A landscape with many valleys, sampled at points; each row gives a point and its height.
A ball rolls from a point to the lowest of its 2 nearest points, and stops where none of them is lower. Distance is the straight distance between rows; heights are no part of it.
lote: [136 165  84  72 105 137  98 124 153 178 160 111 185 101 136  97 111 137
 161 123]  h=43.9
fom: [131 161 179 157 129  77 145 117 105 132 126 156  49 139 123  92 165  71
 101 129]  h=36.8
Daso: [ 84 146 206 158 140  84 156  82 116 175 129 148  90 109 102 110 115  90
 100 101]  h=43.4
zizo: [106 141 191 138 140  93 141 113  93 175 164 154  80 144 102 121 130  50
  95 150]  h=40.6
Fimab: [116  64 132 129 165 138 116 119 179 110 143 126 155  99 137 158  97 183
 177 159]  h=20.5
defek: [130 144 162 127 136 131 147 147  90 158 122 120 101 141  82  95 131  70
 129 168]  h=18.9
biru: [183 100 103  84 142 106  82 173 124 139 132  81 126 112 132 122 134 169
 126 137]  h=65.0
simok: [121 129 178 144 187 119 151 119 109 121 112 147  72  87 104 112  96 118
 143 161]  h=20.1
nezu: [163  79 114  84 132 173 124 170 126 110 121 137 116 125 152 133 122 160
 130 108]  h=41.8
Fon: [126 158 128 156 118  97 138  96 117  87 119 116  57 114  91 137 157 150
 139 126]  h=41.6
nuseb: [128 162  63 121 113 117  91 132 137 126 121 106 161 110 155 115 138 114
 153 135]  h=36.5
Gedo: [126 131 132 141 156 167 158 134 134 125 103 124  61  95  90 150 103 169
 164 168]  h=37.4
kadu: [111 113 184 152 137 125 143 124 136 112 128 178  71  99 125 110 120 163
 112 129]  h=29.4
duz: [164 158 104 111 101 153 115 183 124 146 105 105  88 111 159  99 141 141
 157 155]  h=38.1
nabo: [153 125 154 142 115  99 121 119 124 141 161  89  96 152 124 136 133 122
  99 130]  h=42.6
kib: [ 98 126 195 132 154 130 141 118 116 159 113 150  74 117  95  92 112  86
 126 167]  h=9.8
Til: [184  74 108 115 101 158  66 141  91 112 117 104 154 181 159 116 178 202
 132  57]  h=30.9
Kozan: [141 102 137  74 132 147 171 115 118 140 143 122  88 121 105 129 132 115
 140 145]  h=38.8
vos: [174  89 118 108 125 118 105 181  68 113  88 152  91 144 130  89 175 150
  90 131]  h=50.3
lerog: [105 101 155 125 146  89 129 150 117 154 150 128 143 176 146 156 152  82
  63 161]  h=57.0
nebu: [154 107 106 143 105 136  89 129 139  76 144 102 120 160 130 119 175 177
 144 108]  h=33.2
mubiz: [151  81 131 145 107 136  71 155 103  75 119 105 128 153 125 107 171 204
 124  75]  h=32.1
pufez: [174 142  78  62  72 121  93 196  68 123 122 115 163 142 157 109 190 156
 123 124]  h=52.6
pil: [109  68 137 131 155 110 117 111 167  90 140 136 197  99 129 112  98 144
 179 153]  h=24.6
tuf: [111 151  42  96 134 123 120 125 167 122 140 143 162  89 143 158 129 160
 195 112]  h=43.5
Lim: [168 174 104 144  91 127 143  98 147 114 122  96 116 122 134 129 119 163
 104  96]  h=50.6
mos: [170 157  94  83  94 135 157 142  88 158 110 106 137 109 156  90 137  99
 132 139]  h=32.8
tavi: [120 207  88 148 113 148 133  91 155 122 115  90 178  97 112 137  81 133
 121 120]  h=46.8
vabu: [ 70 107 162 149 144 100 124 122 130 164 153 115 148 174 122 158 141  57
 108 143]  h=56.2
zir: [147 118 147 153 109  79 130 125 130 140 117  96  76 141 148 115 162 156
  88 117]  h=43.8
fosiv: [145 118  92 133 140 100 112 146 138 103 138 125 136 133 152 121 134 112
 131 143]  h=38.4
mub: [ 81 162 173 186 161 121 176  79 151 118 104 192  99  72 110 156  86 125
 110 102]  h=54.4
Sori: [116 214 141 146 102 183 124 138 126 130 103 150 124 123 123 115 113  69
 116 135]  h=17.8
sorut: [162 207 133 133  69 171 143 150 107 132 111 132 108 145 118 114 133  98
 124 129]  h=14.5
bebe: [ 95 100 129 137 125  73  95 133 136 117 145  92 197 127 106 141 146 119
 120 153]  h=37.5
kanib: [128 210 170 162 141 110 142 103 123 110 115 120 122 113  86 119  72 110
 102 125]  h=44.5
lefo: [180 180  92 113 119 190  81 194 125 110 116 106 107 122 131 121 141 153
 148 155]  h=40.3
Nup: [114  81 130 107 156 121 131  81 133 148 157 111 169 154 129 116 112  93
 192 152]  h=29.9
lonup: [158 206  84 166 112 151 147  93 136 105 115 112 145 102 122 121  56 165
 101 126]  h=48.1
magel: [173 170 101  88 114 163 118 156 142 153 106 108 129 129 165 112 111 102
 133 128]  h=35.8
bimo: [154 163  72 134 132 154 111 126 120  76 107 119 145  95 108  98 101 134
 168 157]  h=32.0
toru: [128  52 152 127 139 101 160  84 165 117 163 124 160 153 147 174 132 137
 162 156]  h=15.8
matop: [ 94 181 162 204 191 124 148  81 130 167 100  93 128 131  66 136  86 109
 151 138]  h=38.9
ladun: [ 74 151 142 132 165 167 161 115 121 144  86 118 156 100  69 116  83 101
 166 147]  h=44.2
Tuv: [163 143 136 166 126 157 118 143 135  68  97 160  87 132 156 139 152 174
 109  76]  h=52.5
Sel: [120 117 115 143 165 130 133  83 153  99 107 141 197  94 104 109  69 132
 189 151]  h=27.0
sezip: [ 70 149 105 110 115 130 144 147 130 164 126 105 167 139 140 121 148  57
 126 127]  h=34.9
nodu: [ 79 152 156 138 143 126 163 111 118 141 132 126 147 169 131 159 126  53
 103 118]  h=55.5
Mori: [147 172 152 153 160  97 137  88 140 136 136  90 146 124 117 124  69  98
 112 141]  h=46.0
zulep: [153 124 116  92 106  89 136  94  94 133 160 104 175 148 126 108 137  95
  97 137]  h=48.7
Pupeb: [134 120 170 139 117 132 134 116 128 114 160 153  49 173 111 157 147 150
 114 109]  h=48.4
Numo: [120  89 155 123 113 108 139 190 112 167 118 169  62 131 167 134 177 141
  65 121]  h=56.8
dabi: [177 157 140 104 121 156 108 197 105  95 104 116  94 112 129 144 152 157
 124 125]  h=43.7
vuri: [109 121 166 177 184 161 175  59 140 104 123 128 173 136  91 172  58 104
 200 140]  h=29.7
sez: [100  76 121 131 123 138 142 140 166 126 113 117  88 109 144 144 151 186
 163 137]  h=19.3
non: [154 116  84 128 133 169 131 114 180 136 126 107 125  91 134 136  91 227
 157 125]  h=41.0
Lodu: [168  62 147 109 122 111 136 146  88 156 137 118  91 159 137 106 149 130
 100 154]  h=54.9
soz: [119 125 101  85  77 134 111 145 122 159 138 123 217 116 127  85 139 123
 118 127]  h=40.8
ruvas: [ 72 148 137 125 144 153 145 132 154 125 127 114 151 121  98 165 120 104
 134 141]  h=26.8
Kodim: [ 79 174 116 133 154 126 114 106 167 152 113  77 202 109 107 128  99 114
 156 122]  h=31.6
timet: [141 111  78  61 112 128 111 120 137 119 145 126 193 100 121 118 131 193
 147  85]  h=28.7
tad: [151  61 118  79 149  93  74 179 125  96 154 134 171 136 151 160 159 174
 133 107]  h=21.3
zuno: [122 105 114 128  97 121 132 152  83 176 135 111 124 167 124 112 186  76
 120 177]  h=50.1
bof: [135  99 105 109 137 144  96 116 186 139 166 146 193 142 159 112  88 135
 141 137]  h=35.5
nazov: [177  57  93  59 139  72  70 151 109 111 153 144 190 124 154 117 151 190
 143  76]  h=6.7
Lonem: [109 118  73  89 178  89 136  95 135 125 128 119 193 123 138 136 112  71
 201 133]  h=41.2
moguv: [164  62 145 109 171 107 106 163 137  77 119 119 121 124 122 152 133 183
 117 119]  h=62.3
rebe: [198  72  66  88 127 112  72 169  60 136 111 114 139 170 160 149 177 168
 123  86]  h=48.6
pimu: [ 78 216  68 160 153 159 140  82 156 124 110 107 172 114 115 166  73 130
 152 133]  h=45.7
Lusil: [151 112  46  62  79 146  93 180 109 134 137 120 164 142 144 129 205 154
 144 104]  h=51.8
gagug: [122 140 119 128 135 123 148  86 185 176 143  97 156 124 149 164  76 121
 135 129]  h=15.0
dosad: [132 158  84 128 142 128 103 137 130 144  93  88 132 111 133 101 123  99
 181 168]  h=35.1
nopof: [157 127  65 108 121 186  95 146 153 132 132 114 124 102 145 153  98 232
 165  86]  h=45.5
nevu: [ 73 188 203 200 197 138 151  84 148 153 120 186 100  99 113 158  58 124
 124 115]  h=53.9
gegu: [144 129  60  85 132 173  81 128 189 153 154 131 145 104 144 152 104 196
 191 103]  h=49.7
kud: [138 160 158 153 164  87 130 133  97 118 116 136  70 116 116 126 127  86
  99 127]  h=39.0
Seku: [169  45  56 103 126  84  88 160  81 171 154 161 196 152 179 124 162 132
  91 131]  h=42.3
kodut: [146 162 133 120 103 147 156 112 132 149 133 115 101 150 152 146 103  92
 123 130]  h=32.6
mir: [ 76 177 181 128 126 120 180 120 122 145 122 157 111 132 116 151 127  72
  93  89]  h=55.1
vak: [127  82 177 137 109  85 144 132  89 172 148 135  68 154 132 108 157 110
  91 147]  h=53.4
Rigin: [163 119  90 139 100 100 106 151 128 118 115 110 155 129 172  79 142 135
 112 112]  h=37.0
fov: [102 100  60  95 122  92 128 124 133 146 136 121 166 121 160 138 165 111
 143 127]  h=36.9
Ded: [144 191 129 147  71 166 130 166  87  84  94 148  82 139 120 113 171 106
 116 132]  h=17.0
bogu: [ 98 174 116 146 130 171 138 149 145  84 114 146 162 118 124 113 108  67
 126 134]  h=21.0
lif: [ 61 155 205 172 179 108 171  69 117 145 131 202  73  98 104 137 114  88
 159  83]  h=52.7
das: [152 114  76  75 104 154  69 161 118  87 149 107 159 129 121  96 159 150
 173 121]  h=37.1
fipe: [140 164  95 103 123 127 133 117 115 137 139 113 182 135 137 104  93  64
 137 128]  h=27.3
Nus: [131  90 109 151 104 113 128  89 145  77 139 121 106 160 136 143 153 153
 151 120]  h=33.9
Beg: [136 151 131 130 100 122 149 139 116  97 110 122  67 116 104 136 173 182
 104  99]  h=43.1
gozu: [121 120 122 120 106 134 117 111 123 125 168 120 125 187 112 114 146 103
 138 163]  h=45.1
Darim: [146  66 128  73 123 150 118 182 117 114 152 159 157 142 147 145 157 140
  71 108]  h=60.7
pem: [202 161 126 147 100 131  93 147 137 104 133 106  99 160 151 150 125 170
  78  94]  h=60.0
redof: [143 103 115 118 103 101 144 201  52 131 111 168 118 147 134 136 189 116
  54 139]  h=22.7
lig: [170 140  74  79 100 137  93 146 137 149 152 130 178 139 192 112 132 123
 132  84]  h=43.6
Lemos: [206 151  91  85 118 140  55 191 116 151 139  73 126 121 140 113 128 154
 144 136]  h=66.4
niti: [186 104  81  84 117 100 100 156  99 140 139  70 136 148 169 150 180 178
 115  78]  h=50.0
Ker: [ 83 126 142 119 119  97 189 111 108 165 102 121 139 108 108  81 145  80
 102 144]  h=36.3
pupun: [164 127 129 140 152 128 135 114 157  64 130 122 124 135 141 139 100 161
 112 108]  h=54.0
dugaf: [150 101 152 108 141 160 140 161 128 121 118 162  97 125 149 115 145 144
  91 114]  h=36.7
lizum: [ 75 186 122 159 158 148 176  86 146 120  87 115 179 117  83 139  74 111
 158 128]  h=44.8
Kivu: [165  50  94 109 129 129  56 171 121 129 115 137 148 137 165  96 164 185
 134  99]  h=26.0
Runop: [117 178 116 126 138 152 122 118 127 108 141 127 152 167 130 103 122  57
 120 142]  h=24.0
Pav: [ 69 108  83 117 124  92 148 134 128 149 112 117 156 133 164 122 178  72
 113 145]  h=36.1
Gemo: [129 130 115 137  70 142 138 128 136 122 141 106  97 147 106 125 171 151
 108 111]  h=44.6
lidas: [ 68 151 144 150 126 135 133 107 132 171  98 105 188 141 135 104 130  58
 134 126]  h=33.8
fodo: [178  73  59  83 100  97  87 156  56 132 159 118 164 172 155 120 197 160
 107 108]  h=47.0
gomot: [ 81 178 137 138 122 132 146  99 144 176 106  78 176 116  93 102 107  93
 130 129]  h=32.9
Zutag: [158 141 136  95 104 156 137 149 114 133 133 100 120 131 107 113 115 143
 106 135]  h=38.3
zag: [108 146  74 176 142 118 172  54 163 121  84 124 143  97 112 124  86 164
 169 125]  h=37.2
bot: [ 87 113 124 133 138  80 131 102 155  95 124  99 201 119 103 134 124  95
 166 140]  h=39.1
nizi: [122 149 137 140 133 110 158 118 133 108  99 121  99 103 125 124 135 117
 121 124]  h=40.9
zaro: [136 114 169 146 120 123 142 150 107 105 106 176  96 114 131  86 124 131
  81 120]  h=32.7
Sibif: [183 166  93  62  98 125 127 178  92 110 108 105 165  99 131 115 168 159
 117 120]  h=53.8
movi: [ 85  94 161 126 153 106 182  66 139 125 133 119 157 120 101 185 116 103
 175 144]  h=31.4
gonok: [130 228 110 197 157 160 154  78  95 146 103 160  67 118 103 138  70 135
 122 135]  h=22.9
moma: [ 80 126 190 194 134 119 141 103 179  90 137 156 135 119 123 173 127 135
 113 135]  h=29.2
bebil: [139 160  71 120  77 190 112 149 141 124 117 142 159 123 159 101 147 127
 125 130]  h=40.7
Pituk: [ 67 184 169 196 153 116 136  88 157 155  94 110 134 145  90 138 115  74
 149 120]  h=37.9
suvi: [ 96  97 148  98 152 114 180 112 123 104 132 138 156 115 118 162 133  93
 129 134]  h=33.1
zasud: [165  33  80 114 116  80 106 158  76 153 137 144 160 170 154 134 177 162
  70 108]  h=44.7
badu: [108 118 105 103 123 108 144 105 120 145 125 124 214 113 119  73 124 123
 137 128]  h=39.2
Depe: [ 71 155 192 176 135 128 121 133 166  95 130 176  83 119 104 170 115 134
 125 127]  h=31.1
Pefas: [ 90 115 203 155 159 105 173 102 129 120 121 180  86 103 108 144 112 127
 151 138]  h=26.3
lefib: [163 146  72 109 126 152  68 150 139  85 137 133 143 109 125 101 131 141
 192 153]  h=34.7
Tif: [158 127 151 178 141 120 116 106 147  59 127 152  65 142 153 152 118 165
 113  92]  h=53.2
teze: [122 118 155 140  86 134 125 154 102 117 149 143  68 161 112 123 184 138
  91 120]  h=46.3
sem: [110 144  66 103 150 119 124  95 159 134 117 115 176  90 138 140 102 107
 206 118]  h=42.4
kap: [177 113 123  68  91 164 119 191 104 133 117 141 139 142 133 112 159 143
  76 112]  h=62.4
fadim: [ 78  89 129 117 131 129 153 112 179  93 130 132 138 117 120 185 141 149
 161 122]  h=18.2
giket: [142 137 100 122 145 139 119  69 154 151 162  90 153 124 127 151  66 149
 172 131]  h=19.7
govo: [ 50 166 216 191 182 106 154  99 142 162 128 181  93 100  84 158 107 114
 144 124]  h=53.3
vekav: [150 162 166 144  83 103 134 126  84 152 124 151  71 143 107  74 146  91
 109 142]  h=35.9
Gilon: [100  79 146 109 128 125 114 158 139 118 154 123 174 147 121 162 138 131
 107 160]  h=34.0
sev: [192  82 104 124 108  98  94 145  87 123 131  92 108 160 137  98 161 176
 113 136]  h=58.3
sof: [ 84 137 139 134 146 136 161 109 163  84 136 112 157 100  73 196 110 150
 148 138]  h=22.5
Migum: [196 118 107  98  97 171  34 191 119 145 128  92 154 148 155 115 140 190
 131 113]  h=67.1
Sed: [175  97 135 134 107 142  73 197 105 151 106  91 105 166 187 136 189 172
  81  87]  h=67.9
Rufek: [188 150 163 136 109 114 126 116  90 115 115 125  88 124 118  62 129 122
 115 134]  h=33.5
dofit: [106  94  64  62 120 107  87 146 116 142 159 144 206 119 161 146 174 133
 145 120]  h=38.6
veset: [104  82 162 147 114 104 156  97 123 169 100 123 139 132 124  68 125  93
  96 149]  h=35.2
kemi: [133 153 139 103 142 171 192 111 124 140 118 140 103 107 110 131  95 131
 126 126]  h=35.6
meke: [151 172  79 142  89 183 108 121 160 122 148 108 147 123 145 114 109 147
 147 125]  h=39.3
Tepe: [122 130  74  88 129 169  98 149 154 133 136 132 149  88 136 138 109 158
 163 122]  h=46.4
Kur: [161 171  94 167 110 133 114 109 143 106 113  95 115 106 116 105  87 181
 129 134]  h=49.6
bam: [132 166 112 138 149 156 129 142 140  66 103 164 109 119 151 133 114 103
 125 127]  h=20.4
vodoz: [124 137 197 149 119  90 126 122 136 149 138 124  94 117 105 132 122 146
  79 121]  h=40.0
zuvud: [ 99  80 113 122 158  83 135  93 136 103 135 137 209 143 144 148 134  84
 170 139]  h=39.7
dad: [157  81 167 107 157 105 117 166 118  97 142 133 109 131 150 159 125 130
 100 142]  h=60.4
koru: [ 82 137 160 148 132 148 121 158 169 124 133 151  74 116 116 153 152 145
 114 117]  h=34.2
zene: [112  91 131 146 111  94 138 165  67 139 114 180  90 150 147 116 201  88
  82 156]  h=15.3
met: [131  63 105  94 134 103  81 161 138 119 154 104 165 155 122 174 179 157
 118 143]  h=28.8
navag: [144  42 132 114 122 144  95 170 159 140 140 129 135 147 169 111 145 181
 116 123]  h=20.2
vam: [138  98 141 129 166 157 151 116 147  75 132 139 114 119  99 162  76 158
 165 147]  h=44.3
sema: [119  88  71 104  87 134  78 155 109 156 188 119 162 186 147 147 185 116
 116 150]  h=47.7
rupi: [107 136 145 121 125 152 156 112 111 117 114 127 156 124  70  92 104  89
 146 171]  h=43.2
medo: [ 56 160 155 162 185 154 176 104 153 157  66 133 115  75  94 123  83 126
 154 145]  h=45.0
vusok: [123 197 127 147 127 168 139 139 144 134 128 126  58 119 151 171 124 132
 109 124]  h=37.7
Zubog: [136  99 184 162 125  96 124 106 169 112 160 129 152 139 145 141 103 146
  95 132]  h=55.2
gev: [116 207 102 162 136 151 157 130 137  97  83 163 122  95 137 135  96 128
 114 121]  h=16.7
rarob: [ 75 166 169 156 142 139 172  95 148 126 112 153 126 105 117 130  91  98
 104  97]  h=54.7
Semas: [118  62 148 143 117 110 139 137 137 119 134 144  95 127 132 133 167 160
 118 137]  h=23.2
zoz: [153 132 107  96  93 131 118 136 131 120 148 104 162 111 119 124 128 166
 125 113]  h=33.4
nov: [ 89 212  88 183 134 165 159  90 121 136  85 151 100 105 120 133  88 115
 152 116]  h=19.5
fuf: [133 190 109 116 133 123 147 137 131 109 104  98 128 109 119 135 113  94
 123 136]  h=41.9
fudum: [127 194 146 160 142 170 161  83 122 171 110 167  82 119 118 115  56 100
 128 123]  h=26.9
gozes: [105 151 193 158 153 121 137  90 119 146 188 152  82 166 106 147 110  58
 122 126]  h=38.5
Legoz: [100  83 106 119 124 113 145  97 178 153 148 124 154 121 184 160 103 130
 126 119]  h=11.3
zib: [107 157  98  96  87 131  93 119 138 178 162  94 222 110 108  86 136 100
 157 133]  h=42.2
Rosud: [133  90  96 135  84 119 113 158 103 151 154 129 114 170 153 125 179 112
 103 143]  h=49.0
tepar: [194 101 134 108 145 137  98 195  97  91  90 124  77 128 158 116 157 161
 107 105]  h=47.2
vogib: [153 195 104 120 121 180 166 133 117 146 106 127 124  84 107 138  82 156
 140 138]  h=30.4
zega: [206 104 135 114  93 106 126 132  69 128 156  91 107 164 116  98 143 138
  82 147]  h=56.9
felu: [127  44 130  93 145 137 113 158 169 130 155 131 141 117 145 142 130 177
 153 141]  h=8.9
pekif: [145 114 101 101 143 129 108 114 141 156 156 102 153 118 130 103  87 117
 182 152]  h=25.9
kif: [103 158 110 202 134 136 160  55 153 130 115 130  98 122 125 133  79 157
 140 129]  h=36.4
zuk: [105 189 150 138 160 120 144 116 118 113  93 105 153 114  97 139 105  67
 102 124]  h=43.0
dig: [200 106 140 139 112 123 101 139  96 119 117  98 101 173 150 118 151 159
  92  91]  h=59.1
Dubon: [102  75 109 124 121 102 103  94 148 165 156 117 203 145 151 105 126 116
 174 139]  h=31.7
tokik: [130 181 126 155 135 169 141  81 149 126 142 120 118 152 120 149  93 114
 135 127]  h=34.3
dira: [116 143 198 170 123 107 127 106 119 133 168 203  47 115 136  90 137 136
 127  84]  h=51.3
mefif: [107 168 189 145 162 120 167  75 116 164 121 103 126 131  57 143  76  92
 141 128]  h=39.9
dur: [124 113 148 147 131 123 144  96 130 185 102 113 117 134 135  79 111  66
 140 134]  h=34.1
Zuza: [131 162 166 111 156 145 149 148 139 157  89 122 140  91  99 107  79 100
 108 144]  h=30.8
Goger: [ 86 177 198 169 134 105 152  97  94 132 141 214  73 110 104  98 120 100
 133  82]  h=52.2
Telof: [ 68  89 193 139 143  99 143 130 115 131 165 184  71 148 119 155 155 108
 117 147]  h=19.6
bak: [ 90 113 206 143 146 108 191  75 121 154 120 124 144 126  79 128 100  88
 120 131]  h=41.1
fulek: [116  63  81  97 127  79 135 135 112 148 156 118 167 166 146 121 151 103
 108 153]  h=38.7
tuzi: [146 132  81 115 100 156  96 114 185 143 146 133 167 117 168  99  90 167
 131 109]  h=37.6
gipa: [177 108 107 126  75 145  50 184 114 156 111 105 135 149 173 104 174 198
 104  91]  h=67.6
nuse: [103 113 155 125 149 153 144 103 141 171 135 119 152 157 119 107  95  74
 157 166]  h=32.2
Gole: [101 122 149 120 129 159 105 187 134 123 115 125  76 130 138 145 174 122
  97 145]  h=37.8
Mer: [169 125 152 168 161 131 139 105 147  75 140 134  67 124 101 160  93 186
 152 139]  h=46.7
mozoz: [109 156 201 150 131  89 164 106 111 186 139 113 118 156  94 121 121  63
  88 121]  h=42.5
Pupe: [161 142 138 151  92 113 118 150 107 112 112 116 137 123 131  81 152 120
 108 143]  h=35.7
Fola: [103  71 149  92 130 122 159 179 109 155 122 165 105 132 131 128 170 117
  70 155]  h=57.9
metud: [134 110 120 106 152 158 136 120 133  98 147 131  96 135 111 139 119 112
 173 151]  h=41.5
migaz: [129 142 117 168 159 163 144 107 119  95 125 159  65 101  70 156  77 185
 160 152]  h=42.8
sibip: [120 117  92 104  97 112  84 135 132 122 182 109 172 170 133 131 155 115
 136 134]  h=46.5
besir: [ 83 112 200 174 178 112 178  62 144 114 123 148 146 120 100 178  84 109
 190 139]  h=30.5
vemev: [167 113  84  57 113 103  66 160 108 122 147 144 193 101 140 111 163 173
 140  94]  h=20.6
furev: [148 116 213 165 128 118  87 135 147 127 159 149  72 134 119 134 141 175
  83 102]  h=34.8
nom: [171 111 177 117 117 123 117 185  77 134 104 170  56 130 137 100 162 164
  83 110]  h=53.7
zovu: [115 157 113 127 153 148 133 129 129 150 104  93  97  90 104 130 107 129
 164 167]  h=32.5
gem: [116 121 124 128 139 146 112 150 166 145 107 113 104  93 130 146 116 164
 131 148]  h=26.2
rut: [158 192 107 149  92 111 165 104 118 101  94 143  94 125 140 108 147 139
  90  90]  h=51.2
gurin: [130  70  59 111 111 114 132 164  96 165 142 148 173 148 177 122 156  92
  95 139]  h=40.1
pazad: [173 131  58  79  83 124  95 146 107 120 135  85 148 129 159 122 184 186
 162  80]  h=50.9
mez: [ 88 108 148 154 192 141 148  88 153 119  96 115 193 127 103 133  74  95
 182 139]  h=28.6
Zarev: [112 147 172 174 108 125 115 104 114 121 168 166  59 150 116 116 133 117
 106 118]  h=50.2
fis: [ 96 103 121  94 116 131 156 128 164 129 128 119 152 108 150 146 139 148
 130 127]  h=14.9
difa: [ 91 197 127 158 152 163 134 146 153 152 106 124  93  97 121 154  91 111
 115 144]  h=35.0
buni: [166 185 136 151 108 160 143 135 123 100  94 158  61 118 147 118 130 157
  94  78]  h=51.9
zibil: [137 134  91 100  93 153 109 163 103 134 131 141 168 153 172 123 158 110
 104 113]  h=42.1
mev: [109  94 130  91 128 109 165 118 107 134 119 130 141 110 129 111 148 100
 100 123]  h=35.4
sikik: [126 163 151 130 121 146 135 137 109 160 143 142  66 142 151 150 137  92
  92 122]  h=35.3
Zigid: [108 109 124 133 134 100 148 132  87 122 140 158  82 162 135 148 173  70
 106 149]  h=8.8
duves: [143 167 109 101 122 154 164 118 101 157  94 123 140 141 142  91  96  66
 134 136]  h=30.2
fab: [203  73  90  85 116 144  47 165 110 136 138 127 158 169 176 104 176 187
 164  79]  h=29.5
vubib: [110 175 162 178 138 142 116  97 148 131 161 130  86 162 114 151 100  83
 134 145]  h=36.2
Lomep: [137 115 161 129  93 105 113 153  81 175 148 123  92 160  94 103 165 103
 100 190]  h=51.7
vuses: [123 172 104 148 163 131 119 112 130  91  89 115 175  85  83  98  85 113
 177 140]  h=29.3
Nuf: [ 81 106 164 125 155 107 162 121 108 107 137 171  91 148 120 147 141  50
 132 138]  h=14.3
Gagod: [ 76 183 169 169 153 155 131 135 156 124 102 154  78 110  97 150 121  87
 120 140]  h=33.0
zamum: [144  65 134 118 153  89 122 163  90 109 151 145 121 162 143 168 141  92
  65 163]  h=58.4
Rok: [152  98  86  61 105 154  80 172 108  88 157 117 150 142 108 162 158 172
 155 103]  h=40.2
dagug: [126 132 174 113 130 128 149 181 100 147 110 185  46 109 146 115 177 136
  94 103]  h=55.7
Bagu: [119 120  99 131 132 145 158  90 150 125 103 124 127  92 111 123  82 184
 174 133]  h=38.2
kelor: [179  60 127 114 147 120  63 165 143  98 135  97 119 134 135 137 142 179
 154 141]  h=63.5
Bifi: [ 86 173  89 126 151 155 125 132 161 135 107  96 166  78 108 155 115 125
 156 129]  h=29.8
Feri: [ 83  88 181 133 110 118 133 129 128  87 169 179 114 143 105 155 165 124
 120 125]  h=24.8
Zis: [133 118 133 155 117 104 118 116 140 147 134  88 129 145 106 118 128  98
 133 161]  h=44.0
ribi: [123 139 135  95 114 154 136 162 115 113 129 112 148 131 106 102 134  95
 145 159]  h=41.7
ziba: [ 74 205 157 188 126 146 149  94 128 144 133 129  94 157 100 158 103  70
 138 111]  h=37.3
zod: [184 126 104  97 127 184 100 165 123 107 117 129 110 122 160 155 124 205
 143  77]  h=46.6
kam: [134 186 121 101 153 168 145 117 125 160  93  98 154  91 114 133  60 129
 130 144]  h=21.2
Gud: [144 155 139 110 128  85 155 107 119 144 128 101 145 134 136 124 102  79
  75 132]  h=47.4
pibe: [123  83 123 136 135 106 168  73 176 110 145 116 173 114 168 178  97 145
 170 131]  h=13.9
fero: [146  55 139 142 116  84 116 144 127 109 143 139 140 165 139 118 154 162
 100 137]  h=26.4
Lor: [157  72 189 167 116  96  99 145 135 103 148 128 107 159 138 139 155 175
  82 114]  h=29.6
kem: [142  36 164 118 142 102 173  97 142  81 153 154 131 141 149 166 141 161
 147 127]  h=18.3
vupi: [ 58 125 151 144 166 114 159 122 155 155  89 143  98  83 123 134 126 114
 149 137]  h=45.6
favo: [150 111 136 138 132 113  97 143 175  99 139 108 153 137 161 138  97 157
  94 124]  h=54.5
gafi: [ 96 151 106 165 129 140 155  81 164 108 136 137  84 135 119 164 114 135
 154 136]  h=36.0
fefef: [100  94 137  99 117 140 130 191 102 107 134 161 143 123 132 146 174 122
  71 151]  h=59.2
mipin: [ 91 106 166 172 121 124 165  85 143  83 154 167 114 140 129 145 137 129
 113 107]  h=27.9
desa: [ 61  88 126 150 133 124 142 108 164 144 109 119 114 110 126 122 144 112
 168 153]  h=46.2
galeg: [159 175 158 153 121 149 148 106 112 134 114 152  79 105 119  95  96 114
 118 142]  h=30.3
kubev: [126 100  84 124 100  96 116 106 144 112 136 125 182 109 153  82 131 143
 134 109]  h=38.0
sube: [134  82 109 105 131 109 107  83 160 147 159 143 211 131 173  92  76 106
 185 131]  h=33.3

Call two points neighbours if one is among the 2 nearest of the other. Go from one point of each pair to the other, from neighbour to neighbour, staying as low as possible. Name the highest point that can't be avoided.
sorut, Nup => fosiv
gev, nazov => dofit
Zigid, tokik => vusok
sez, felu => Nus
sez, Legoz => Semas
sorut, gev => bogu
